The views of a scene show one set of named points, each view turned or mirrored, shifted and resized as a whole, with a little noise and some points left out.
In the rows, zero is written as 128.

Scene 1
View 1
Subi: [127 153 125 129  85 150 131  89 140 131  87 158 164 120 166 140 156  88
  96  95 114 152 160 105 108 121 126 156  74  70  53 154  73 120]
deg: [130 121 130 157 124 114  83 113 162 147 117  74 100 129 111 116 113 103
  99 129 161 118 135 115 150 119 134 137 137 109 108 142 139 136]
sato: [146 109 129 147 132 118  95 110 158 147 108 105 116 119  97 120 117 113
 104 155 152 112 141 108 132 122 121 147 125  89 109 137 140 127]
Fasuf: [124 129 133 144 121 136  94 111 162 150 118 109 124 119 118 136 137  94
  85 111 135 131 147 107 146 116 128 160 122  84  91 151 100 111]
Sofu: [141 118 132 139 136 133  96 101 149 144 107 103 114 127 108 130 134 102
 100 148 139 112 145 109 136 119 114 142 112  95 110 121 133 121]
sif: [111 123 136 149 127 134  68 117 167 152 129  79  97 131 104 128 133  89
  93 122 144 131 144 120 155 117 138 140 135 116 105 138 113 127]
silit: [145 107 128 115 123 137  94  97 123 119  80 140 130 139 123 114 154  95
 142 180 141 118 169 121  97 142 121 116  98 113 124 101 128 135]
risig: [122 115 137 148 142 132  73 119 170 158 132  83 100 123  93 135 132  94
  83 128 143 119 143 112 163 116 128 155 141  98 114 139 117 109]
bilil: [154 119 132 128 144 140 119  99 138 140  99 136 143 115 131 150 153  98
  84 129 124 105 155  92 142 123 103 172 112  55 114 128 108  77]
Fadu: [138 139 131 155 128 127 110  97 152 145 111  81 115 128 140 138 125 100
  76 103 140 115 130 100 158 108 114 151 115  83  96 134 129 114]
Lam: [126 136 132 133 119 145 102  98 142 136 104 117 130 130 146 140 155  84
  93 110 127 130 155 109 139 122 123 147 106  89  97 130  97 108]
kegu: [133 130 134 148 139 143  97  97 158 155 118  83 103 131 105 140 128 102
  82 133 128 115 131 106 148 104 109 145 102  95  94 115 136 125]
bepip: [149 127 128 131 131 136 111  87 127 126  88 110 124 138 144 131 146  96
 108 142 136 109 149 108 129 124 108 129  98  96 115 103 134 120]
zemug: [107 137 129 159  98 115  81 122 171 144 124  84 114 124 135 118 121  89
  92  86 161 146 143 118 155 121 156 146 146 107  86 176  96 132]
pimud: [105 123 136 129 109 157  81 117 171 158 124 141 129 117  90 136 151  88
  98 130 116 154 163 119 121 119 139 161 104  94  72 155  74 123]
kopo: [156 118 126 152 133 106 106 103 144 134  99  89 117 125 131 119 116 110
 100 136 163 102 136 103 145 125 118 141 133  88 120 133 150 120]
nasop: [122 135 129 155 114 125  88 103 157 143 112  74 102 137 127 120 121  96
 100 118 150 128 133 117 144 114 131 128 117 117  93 132 131 146]
ridot: [162 101 127 125 135 123 110 104 133 130  87 147 142 117 114 124 140 109
 119 170 145 106 162 104 113 139 114 151 117  73 124 128 128 105]
Puf: [115 132 135 115 117 164  96 102 140 135 104 146 142 130 140 148 179  73
  99 115 110 142 174 113 129 127 126 153  98  89  95 130  67  98]
vadu: [138 128 126 129 107 140 111  90 136 129  85 134 136 133 134 121 144  99
 121 148 132 131 155 115 102 127 120 129  82  99  87 121 119 142]
View 2
zemug: [ 97 156 105  85 108 155 117 124 112 201 190 162 131 101 113  99 113 134
 140 147 150 152 105 151 138  86 160 157 122 144 118 105 117 155]
Sofu: [117 130 109 113 109 123 154 152 136 151 161 143 144 112 120 114  96 137
 130 133 149 127  99 139 115 110 135 140 144 141 152 100 156 105]
Fadu: [ 98 146  94  98 116 145 137 137 149 166 182 162 155 134 114 106 106 132
 145 136 135 119 122 138 125 106 136 140 153 150 130 101 156 121]
kopo: [103 143  91 117 122 121 147 141 152 156 177 151 155 113 139 107  95 145
 129 155 161 121  96 118 103 109 135 136 141 149 141 117 157 126]
deg: [103 140  99  95 109 134 150 139 125 168 184 151 146  89 144 117  98 133
 135 147 156 150  95 137 113 106 145 140 140 143 130 110 147 137]
Puf: [115 140 132 122 106 138 127 145 120 171 136 141 116 148  46  97 112 150
 131 104 136 104 100 162 143  84 157 159 128 143 157  73 123  88]
vadu: [111 110 125 152  91 126 153 123 133 148 141 125 139 147  98 105 109 146
 128 137 142 123  96 141 121 106 141 140 125 125 166  98 123 110]
risig: [118 152 104  74 118 132 140 165 121 173 179 160 135  82 122 117  95 128
 134 125 153 141 101 151 127  99 144 149 148 152 132  96 160 113]
Fasuf: [118 147 110  97 112 139 122 148 131 181 169 157 134 118  98 100 107 131
 135 131 142 130 116 154 140  94 142 154 134 145 142  96 141 114]
sif: [106 144 109  78 109 142 146 148 109 174 178 154 133  87 117 120 101 131
 139 125 148 148  95 155 125  98 153 149 144 145 127  92 143 125]
ridot: [131 135 115 147 118  96 143 160 151 150 142 133 136 120 109  98  91 156
 110 142 170 107  86 125 111 106 132 145 124 142 177 111 151  92]
bilil: [125 153 107 122 129 116 122 166 162 161 151 154 139 146  80  92  99 147
 126 125 147  87 115 136 130  99 129 150 140 156 164  96 164  79]
silit: [112 109 129 160  98 105 173 138 124 132 128 113 131 123 103 115  96 164
 116 132 166 117  60 130  97 106 150 137 125 129 175  97 130  99]
bepip: [ 98 125 110 136 109 126 162 135 144 138 151 137 149 143 103 112 100 153
 133 130 147 104  90 129 105 109 142 133 147 142 153  96 148 104]
pimud: [142 130 137 108  93 132 119 153 108 187 148 142 114 112  80  98 111 125
 126 120 137 148 115 177 160  91 144 163 114 127 162  87 120 102]
kegu: [113 126 105  95 105 138 157 150 136 152 172 151 152 116 123 121 100 121
 143 126 131 135 119 151 125 114 130 137 159 140 141  94 164 106]
Lam: [102 142 115 115 110 142 133 137 131 167 156 148 134 143  77 101 110 145
 137 121 139 110 104 148 131  94 150 149 138 146 145  87 134 107]
sato: [125 133 106 116 110 114 147 153 139 160 167 144 144  97 138 109  94 135
 123 149 160 139 100 134 116 111 130 142 133 138 155 115 155 115]
View 3
vadu: [132 111 147 128 126 117 115 103 142 112 117  95 131 148 114 148 125 141
 127 151 135  94 121 118  97 100 128 106 142 146 139 150  78 142]
bepip: [128 109 136 135 133 113 132 103 138 127 125  97 136 158 105 141 125 126
 119 158 131 118 124 126 115  85 114 117 129 129 136 134  64 142]
risig: [121 124 128 115 118  76 161 122 135  99 134 124 145 119 112 107 126 125
 107 151 122 121 126 127 139 117 159 121 101 106 121 108  97 128]
sato: [130 115 125 121 122  91 140  98 122 113 119 112 126 109 113 124 123 136
 122 136 134 127 124 118 125 106 140 110 118 120 132 115  94 148]
Sofu: [130 114 134 126 123  99 143 108 134 115 125 113 136 129 104 132 122 130
 115 149 129 124 124 122 127 101 139 114 123 119 133 123  82 139]
deg: [121 128 118 108 120  76 143 109 117  99 136 101 141 118 123 111 131 124
 133 139 135 121 120 120 128 104 136 117 105 116 120 103  90 126]
sif: [121 131 128 109 113  74 152 121 137  89 143 111 151 129 120 111 129 122
 119 152 129 104 123 122 131 118 152 121 107 113 118 114  94 114]
nasop: [120 129 131 105 119  85 131 119 121  94 140  92 152 133 121 120 132 124
 138 146 132 110 113 121 119  99 136 115 110 125 122 116  78 114]
kegu: [126 119 145 117 119  99 141 128 127 104 133 114 156 125  96 132 121 128
 120 149 118 133 112 127 134  96 152 110 114 116 133 119  73 126]
Fasuf: [115 117 147 114 128  91 139 134 139 100 115 117 142 131 120 109 131 140
 108 155 113 105 124 132 113 116 161 112 103 127 122 126  95 137]
silit: [143 109 125 145 121 112 132  71 156 126 126  98 116 154 112 155 119 129
 119 152 153  93 136 108 108 104 108 117 157 134 142 148  81 147]
Fadu: [112 117 144 112 137  97 136 138 119 111 120 105 152 137 112 112 133 131
 119 154 111 132 115 138 120  88 142 113  94 123 124 114  71 134]
ridot: [134 100 128 143 134 109 141  85 144 137 103 116 107 130 111 134 121 143
 103 148 134 118 138 120 114 105 125 113 134 128 138 132  93 172]
Subi: [111 104 181 119 143 127  99 148 152 104  89 100 139 164 128 128 137 161
 111 167 105  73 120 139  67 108 153  98 121 167 128 167  84 149]
View 4
nasop: [137  95 222 142 128 191 129 128 143 110 129 162 129 219  87 138 112 144
 140  96 119 126 122  91  96 116 128 134 159 134 140 117 101 146]
kegu: [139 111 194 139 137 202 134 125  99 106 127 183 122 191 123 143 123 130
 154  96 120 153 132  98  79 148 158 131 139 129 129 126 124 127]
deg: [138  83 223 162 146 174 141 121 149 118 140 167 119 228  89 126  88 154
 144 102 124 129 146 101  85 125 138 122 157 128 140 100 123 130]
risig: [147 115 217 167 143 177 136 126 117 132 150 167 103 218 103 114  71 121
 150 122 105 145 141 105  69 151 151 127 117 137 141 103 147 119]
Sofu: [155 103 196 142 148 161 151 134 113 127 136 181 119 180 135 149 120 125
 149 111 139 146 139 105  79 133 142 123 142 140 139 108 137 131]
Subi: [147 117 194 104 117 118 131 172 133 120 158 148 158 127 156 163 203 109
  82 163 116 143  49  72 134 154 109 229 115 154 132 134  84 166]
Fadu: [123  98 210 155 136 180 129 143 144  95 130 177 145 188 126 130 127 121
 135 109  94 146 132  79  79 157 152 153 144 120 105 126 125 138]
sif: [150 119 226 155 129 185 129 128 123 133 145 155 106 227  84 120  78 124
 146 118 109 132 123 102  84 129 133 129 125 145 153 107 124 136]
kopo: [137  66 209 163 161 146 154 138 165 109 133 187 140 190 130 140 117 142
 143 103 133 134 163  93  76 130 142 119 172 121 116  99 139 132]
bepip: [156 102 196 128 138 151 154 158 135 118 114 189 143 151 154 169 157 104
 150 103 146 138 134  90  82 105 125 119 164 144 125 121 129 159]
pimud: [170 135 199 122 126 146 134 131  83 155 176 140  98 184 115 140 121 125
 112 160 128 147  73 112 115 155 125 185  86 165 178 110 109 129]
zemug: [129  96 246 164 126 159 119 137 174 125 164 133 126 237  67 105  86 142
 108 139  85 119 102  83 108 141 120 175 127 137 143 104 102 145]
Lam: [150 125 209 133 123 149 134 164 133 126 140 162 137 162 137 145 143  90
 127 137 109 141 101  82  92 136 122 163 123 150 130 124 121 159]
Puf: [172 154 204 118 114 130 136 176 108 149 150 151 126 139 150 151 150  65
 121 164 115 146  75  88  98 135 109 176  93 173 149 125 124 165]
Fasuf: [143 112 210 150 136 154 132 141 126 126 157 158 122 190 120 126 115 120
 122 141 103 145 109  92  92 161 140 170 113 140 136 113 125 133]
bilil: [151 112 184 149 153 121 154 166 120 124 145 188 138 128 188 145 147  86
 132 147 118 165 134  89  68 170 151 157 116 139 109 116 163 133]

Which points are out of place in each view (at most two, in the order of its rows)? Write none if all are in place.
view 1 => ridot
view 2 => sif, pimud
view 3 => bepip
view 4 => Sofu

Scene 2
View 1
tuku: [158 131 131 116  87  59 132 114 104  63 170 133 159 130 149 121 175 128
 142 166 126 124 110 180 122 130 139 164 150 125 154 121 139 167]
Mede: [123 141 129 106 160 115 145 136 119 120 164 115 133 135 129 101 129 158
 142 136 117  87 106 126 131 144 131 112 119 130 112 109 149 123]
Kez: [146 123 173 140 127  73 139 121 101  75 186 113 161 156 166  91 165 116
 138 156 145 104  73 132  86 126 158 146 160 124 137 132 126 139]
Rofe: [142 147 106 101 147  97 136 114 137 114 174 125 132 138 124 113 159 151
 140 145 115 117 106 151 143 154 120 127 117 133 148 108 141 147]
rulo: [126 178 136  75 143 154 108 106 103 137 175  92 110 103  83  90  80 155
 113 103 119  40 142 118 141 113 125 111 127 105  78 183 168  91]
fipa: [122 128 136 125 176 109 196 165 119 129 148 153 170 147 151 126 142 172
 150 138 112 106 110 121 137 139 155  83 114 154  77  77 155 138]
kude: [107 134 106  88 168 130 132 148 120 118 153  99 110 123 118  88 120 165
 155 144 107  67 107 120 124 167  94 123  99 122 131  81 154 123]
lom: [155 135 140 108  82  81 140 129  79  63 157 139 172 108 138 123 151 129
 139 155 123  97 139 169 113 110 139 154 150 117 114 133 158 161]
tonak: [141 149 130  94 117 110 120 116  99  93 170 114 138 112 116 102 131 137
 134 137 122  76 128 146 119 125 122 142 133 111 122 142 154 135]
luz: [131 130 138 116 119  72 100 105 125  82 183  79 108 154 146  80 149 134
 139 167 132 106  63 154 123 155 133 163 146 119 175 128 123 122]
Sabup: [164 147 131 119 130  86 176 124 116 105 167 170 187 134 139 143 174 143
 133 138 120 128 131 157 135 118 154 114 133 143 106 119 150 171]
bilo: [131 127 160 123 165 114 137 133  99  93 184 104 147 142 147  74 149 118
 144 141 140  69  82 100  65 139 121 135 134 115 132 115 133 133]
mez: [158 149 106  94  96  82 126 107 116  86 167 136 145 115 121 127 161 141
 136 152 115 117 134 181 146 134 123 150 131 123 147 127 151 163]
gibel: [165 139 128 116 102  73 166 125 106  83 161 168 186 125 143 146 177 139
 138 150 120 130 136 176 134 117 150 134 139 139 117 116 152 177]
felo: [152 161  95  87 161 123 133 105 136 122 183 133 135 120 104 112 164 141
 136 128 114 101 126 138 127 154  94 124 104 123 153 113 146 161]
kufep: [131 137 107  84 119 117 137 144  93  86 147 128 144  96 116 111 133 147
 152 147 107  73 147 150 115 139  96 143 112 113 122  98 166 155]
sotel: [116 140 146 102 142 125 141 144  94 108 155 106 137 120 127  93 104 155
 139 134 119  57 120 121 119 126 135 117 129 118  86 126 160 110]
View 2
kufep: [144 117 127 139 118 122 146 139 133 137 108 144 147 123 116 136 120 147
 130 102 137 137 140 136 117 141 140 105 133 116 113 106 118 119]
kude: [141 140 124 145  98 125 147 122 132 130  99 116 144  88 105 126 120 151
 133  88 128 137 156 130 124 120 129 124 132 115 113 108 137  97]
fipa: [161  98 130 109 107 110 147 142 149 103 115 105 125 110  97 118 158 160
 156  80 121 152 137 151 119 127 147 124 124 112 135 114 165 119]
bilo: [140 120 134 146 119 131 140 142 125 106  92 123 154 115 120 115 141 148
 158  72 134 108 159 125 103  90 104 127 124 104 124  83 136 135]
tonak: [129 107 136 152 122 123 131 131 123 134 111 136 156 128 124 117 125 146
 143 106 133 119 139 126 104 132 139 128 138 114 112  87 126 126]
mez: [139 103 115 140 138 128 134 111 113 130 107 131 136 155 116 128 122 146
 145 124 121 117 138 142 109 150 156 119 139 107 114  96 122 135]
Rofe: [140 115 114 142 121 130 142 104 120 121  97 108 131 129 106 125 128 150
 152 107 114 123 153 141 115 136 144 133 133 106 115 100 141 122]
luz: [135 134 112 148 134 139 119  95  91 113  97 110 144 129 120 105 120 146
 147 108 127  85 150 122 106  94 134 132 144 101 121  80 126 130]
rulo: [104 101 164 175  90 110 126 136 141 158 127 130 178  90 130 101 126 147
 143 103 132 133 139 108  99 144 141 158 143 131  98  79 146 101]
Sabup: [151  78 126 120 134 118 141 132 136 109 111 120 125 157 110 122 153 153
 166 104 115 132 135 154 106 148 155 125 127 105 127  99 148 146]
felo: [131 113 121 158 113 134 156 111 132 133  86 115 138 127 107 137 123 147
 156 104 109 132 166 141 115 154 131 135 127 107 101 101 140 116]
Kez: [145 106 126 131 141 131 123 129 109  95 101 119 144 144 123 103 148 149
 163  88 132  92 142 130  96  87 125 125 131  97 135  77 135 154]
lom: [146  92 129 129 143 120 128 142 120 123 119 148 147 158 126 121 134 146
 143 110 139 116 124 138 101 132 151 106 137 110 126  90 117 149]
Mede: [140 115 131 138 108 120 137 126 132 120 110 111 143 105 109 113 137 153
 147  92 125 131 145 133 114 121 139 134 133 113 120  98 148 112]
sotel: [135 110 146 141 104 111 131 144 137 129 122 128 159  98 120 106 137 152
 140  88 138 132 134 123 109 117 138 130 136 121 121  92 142 113]
View 3
fipa: [169 176 140 139 186 107 113  89 175  91 167 116 109 152 121 154  71  72
 177 140 188 145 129 106 189 155 103 165 178 123 125 153 159 144]
mez: [149 174 115 142  87 105 142 120 127  54 142 143 140 110 185 147 116 106
 136 131 132 164 150 100 144 153 121 160 184 111 108  57 155 120]
tuku: [155 170 113 146  64 131 135  99 133  46 155 162 143 126 195 163 116  74
 125 114 114 150 160 100 161 151  97 171 181  81 126  62 156 132]
bilo: [135 104 158 148  77 133  91  98 178  82 219 169 132 150 141 145 136  92
 159 146 154  93 121  95 156 158  70 169 201  89 117 139 131 159]
gibel: [166 197  90 150 119 118 140  96 165  53 161 129 134 120 182 173  86  69
 138 111 129 171 154 101 171 136 110 159 166 104 132  71 158 131]
sotel: [113 121 145 145  89  94 126  98 159  65 179 142 118 141 104 115  98 107
 184 152 176 135 124  95 165 159 131 135 196 126 118 152 150 139]
rulo: [ 70 119 115 149  62  69 132 126 159  65 178 139 112 103  79  74 106 174
 194 179 185 143 119  89 127 154 145 119 206 165  96 139 132 143]
Mede: [139 145 148 137 120 104 113 107 146  82 161 143 119 137 124 127 105 110
 171 156 179 132 130 101 158 166 104 164 197 122 107 134 148 142]
Rofe: [159 168 140 132 123 111 113 124 129  84 143 145 129 123 163 141 119 118
 148 150 160 141 138 103 144 167  91 182 195 114  94  88 149 135]
Sabup: [165 201  88 149 140 116 126 100 180  71 168 123 125 119 164 168  80  82
 146 123 145 164 147 102 168 134  96 164 168 117 126  87 150 141]
felo: [155 153 146 137 134  96 113 144 147  91 168 133 136 108 173 140 138 138
 154 157 161 141 118 100 121 157 102 169 196 132  82  79 138 124]
Kez: [140 145 116 152  53 150 102  82 166  64 196 178 130 147 156 155 114  72
 138 128 130 110 154  97 171 151  57 179 188  71 135 112 139 169]
luz: [134 137 147 133  34 138 105 107 101  65 143 195 132 139 159 130 138 107
 135 147 138 110 158 101 146 180  67 193 210  75 107  93 143 154]
tonak: [118 133 128 148  66  99 134 115 148  56 175 148 133 120 146 125 121 117
 159 143 147 144 132  94 143 152 126 141 194 118 111 100 146 131]
View 4
tonak: [115 124 116 135 124 157 139 109 123  92 140 114 103 126 112 104 122 141
 137  95 140 112 151 163  86 164 163 110 117 119 152 120 137 125]
gibel: [126 123 122 132  82 132 163  86 127 138 112  93 127 118  77 123  62 108
 135  62 138  99 111 135 105 157 175 137  91 121 102 119 100 104]
rulo: [129 117 150 146 175 172 114 139 137  49 136 105  53 146  94  78 174 169
 144 117 132 144 195 166  87 158 194  75 111 118 181 112 159 120]
Kez: [106 116  71 150  73 183 164  90 105 107 145 134 115 152 144 132  75 137
  97  91 133 119 170 139  84 185 143 155  76 140 128 129  89 108]
bilo: [ 95 112  78 143 105 150 130  92  86  61 155 151 119 162 146 100 101 148
  84  93 142 120 175 152  94 173 144 130  73 141 163 130 108 114]
tuku: [109 125  93 136  79 160 173  88 125 149 137 113 128 113 124 132  72 111
 136  81 138  89 122 148  83 173 148 144 121 120 111 128 109 122]
kude: [ 73 103 136 133 150 102 116 107  93  86 150 143  98 147 142  71 118 130
  97 111 126 105 155 138 135 143 160 106 110 121 186 126 161 147]
Rofe: [ 94 104 123 143 133 114 147 102 120 134 143 141 101 141 122  85  94 102
 119  97 131  88 147 128 103 151 177 118 119 126 130 137 122 117]
lom: [126 136 109 127  80 166 158  92 124 111 124  85 129 106  94 135  87 137
 142  71 142 110 119 164  94 168 151 132 103 115 130 110 123 125]
sotel: [107 115 136 137 125 152 126 115 108  64 131 105  85 144 113 100 120 160
 109 102 124 139 167 146 125 157 168 112  80 121 178 107 146 130]
Sabup: [130 113 129 138  97 121 155  90 126 125 112 103 116 136  69 108  66 108
 125  64 137 106 128 125 107 153 189 129  77 127 104 120  91  91]
mez: [113 123 119 133 114 138 159  99 136 144 134 111 115 109 105 109  94 107
 152  85 139  85 120 150  85 158 168 120 137 113 120 128 127 124]
felo: [103 107 120 139 155  96 126  98 118 106 145 151 113 140 107  64 112 103
 128  89 151  81 142 147  86 146 182  97 128 126 138 141 122 109]
luz: [ 81 108  81 152 109 178 168 107 115 143 165 152  94 141 179 117 100 122
 112 121 122  99 172 140  79 180 141 142 133 128 140 143 125 134]
kufep: [100 126 131 119 123 116 125  96 108  88 135 106 128 111 107  96 110 133
 131  82 143  99 116 165 117 147 153 106 118 111 166 114 155 143]
fipa: [103  99 156 137 110  91 131  98  97  93 112 108  98 159  87  90  67 123
  81  79 118 125 147 103 163 137 190 128  42 131 147 111 115 107]
Mede: [ 99 104 136 142 133 126 132 110 110  91 135 126  86 154 116  86 107 134
 102 102 124 120 168 129 123 151 178 114  85 127 158 122 132 120]
View 5
tonak: [144 122 140 117 119 100 121 118 100 131 146 123 109 122 135 134 138 104
 151 100 121 106 135 137 127 114 128 133 122 114 146 131 126 128]
felo: [150 132 142  94  99 117 129 105 104 140 137 125 108 120 132 140 148 112
 141  92 124 105 122 153 125  86 120 138 137 103 132 126 152 143]
Mede: [154 133 151 122 112 112 119 115  99 136 139 116 118 118 124 123 139 121
 153 106 134 114 121 158 126  98 140 119 126 127 146 132 146 130]
gibel: [121 145 133 117 125 104 129 138 115 158 117 122 112 135 141 114 122  94
 124  92 109 139 117 158 120 107 118 143 133 106 140 134 139 103]
rulo: [169 112 169 136 121  91 122  98 108 114 177 105 104 114 124 147 148 100
 194 103 142 108 149 130 140 110 134 135 122 120 153 123 138 143]
lom: [122 128 127 121 131  96 120 133 105 146 132 126 108 133 142 118 122  96
 133 100 108 121 130 139 122 124 122 138 124 108 147 134 115 107]
tuku: [125 139 122 106 123 106 128 145  97 142 115 134 121 125 144 132 131  97
 120  90 104 115 125 152 118 120 124 133 120 113 140 141 127 110]
bilo: [153 127 152 117 124  96 110 110  72 144 142 132 122 125 124 125 155 123
 120 113 118  98 116 154 122 107 139 103 102 117 158 134 131 135]
mez: [130 134 124 102 112 113 132 134 111 137 124 127 112 121 143 137 128  97
 140  87 114 115 132 146 122 110 119 146 134 110 133 135 133 117]
Rofe: [147 140 137 103 103 121 130 124 102 136 124 124 119 116 133 136 140 112
 140  92 125 112 120 162 123  95 130 130 132 118 134 135 150 130]
sotel: [153 123 155 135 122 101 111 109  98 132 154 112 110 122 123 117 135 119
 163 115 135 113 129 144 131 111 142 119 121 128 154 130 132 128]
kufep: [133 119 128 108 107 114 113 108 107 140 142 121  99 126 134 114 124 121
 149 111 125 106 129 135 125 103 126 135 139 111 139 126 122 128]
Kez: [142 140 143 122 136  91 120 139  75 145 125 135 131 126 133 129 148 104
 111 100 106 112 117 160 118 122 137 108  97 121 156 144 130 115]
kude: [156 124 141 107  95 126 112 102  94 129 142 119 112 114 122 121 138 140
 157 115 140  95 123 152 127  92 144 115 133 129 140 130 139 143]
View 6
tonak: [180  53 119 139 130 149 105 151 157 124 175  94 177 116 111 157 139 119
 164 102 145 105 163 174 130 138 177 123 100 142 150  74 142 119]
lom: [176  52 129 143 133 160  97 165 139 106 153  64 139 121 146 166 142 125
 171 102 170 121 153 138 121 145 162 128 117 145 121  73 154 107]
Rofe: [163  88  88 140 165 152 140 163 175 109 177  85 184  93 105 130 151 145
 158 116 135  97 161 174 111 138 168 121 111 132 151 109 155 113]
Mede: [182  83  98 141 142 146 119 150 158 106 181 122 176  78 109 141 146 141
 143 118 128 100 153 180 123 127 175 101  99 120 146  98 146 139]
Kez: [183  90  86 171 129 159 110 165 135  96 130 108 191 126 130 135 176 131
 184 106 150 123 174 123 110 137 183 108 131 112  95  72 123 120]
bilo: [175  65  88 169 132 158 109 156 138 112 152 129 200  88 103 151 189 115
 168 103 134 104 180 160 121 137 190  81 123 119 116  75 111 144]
kufep: [164  36 131 141 152 149 111 160 156 127 185  73 152  73 113 176 137 118
 143 107 148  93 152 181 122 151 160 104 102 144 146  90 149 123]
Sabup: [168  87  92 119 153 181 119 161 153  78 160  87 128 100 154 137 170 154
 169 115 161 120 145 143 120 123 167 122 128 151 143 112 179 116]
kude: [172  65 106 154 157 132 129 153 166 128 196 112 192  50  84 154 138 129
 126 118 118  81 157 201 117 144 169  86  91 116 149 100 134 143]
sotel: [197  61 120 140 119 139  94 143 143 114 183 135 168  83 116 161 136 127
 139 112 133 106 150 180 137 124 180  96  87 121 145  77 138 150]
tuku: [166  77 108 157 152 158 124 177 153 105 145  48 165 131 136 142 146 135
 180 106 165 119 163 127 101 152 158 137 128 134 111  85 150  90]
rulo: [207  51 125 109  99 135  85 122 163 135 207 149 190 120  93 158 121 116
 151 100 124 101 156 217 164 110 197 125  62 145 197  63 144 147]
gibel: [163  79 103 129 156 179 119 170 150  83 152  61 125 109 159 145 162 149
 173 113 171 121 147 132 113 136 159 129 133 151 128 106 176 102]
fipa: [179  94  88 130 153 163 118 152 144  74 176 131 129  42 143 141 164 161
 129 132 137 107 133 164 123 115 167  80 113 119 135 124 168 155]
luz: [178  97  93 180 143 129 133 169 163 123 152  85 230 133  94 125 135 131
 173 109 133 107 179 150 100 150 174 127 109 101 111  73 118 101]
mez: [162  70 114 135 156 155 127 168 170 114 171  51 163 123 123 145 135 137
 169 107 157 107 157 158 112 147 159 144 111 149 147  93 163  92]

Which points are out of place in each view (at most two, in the order of its rows)? Write none if all are in place.
view 1 => fipa
view 2 => felo
view 3 => bilo
view 4 => Mede
view 5 => tuku
view 6 => gibel
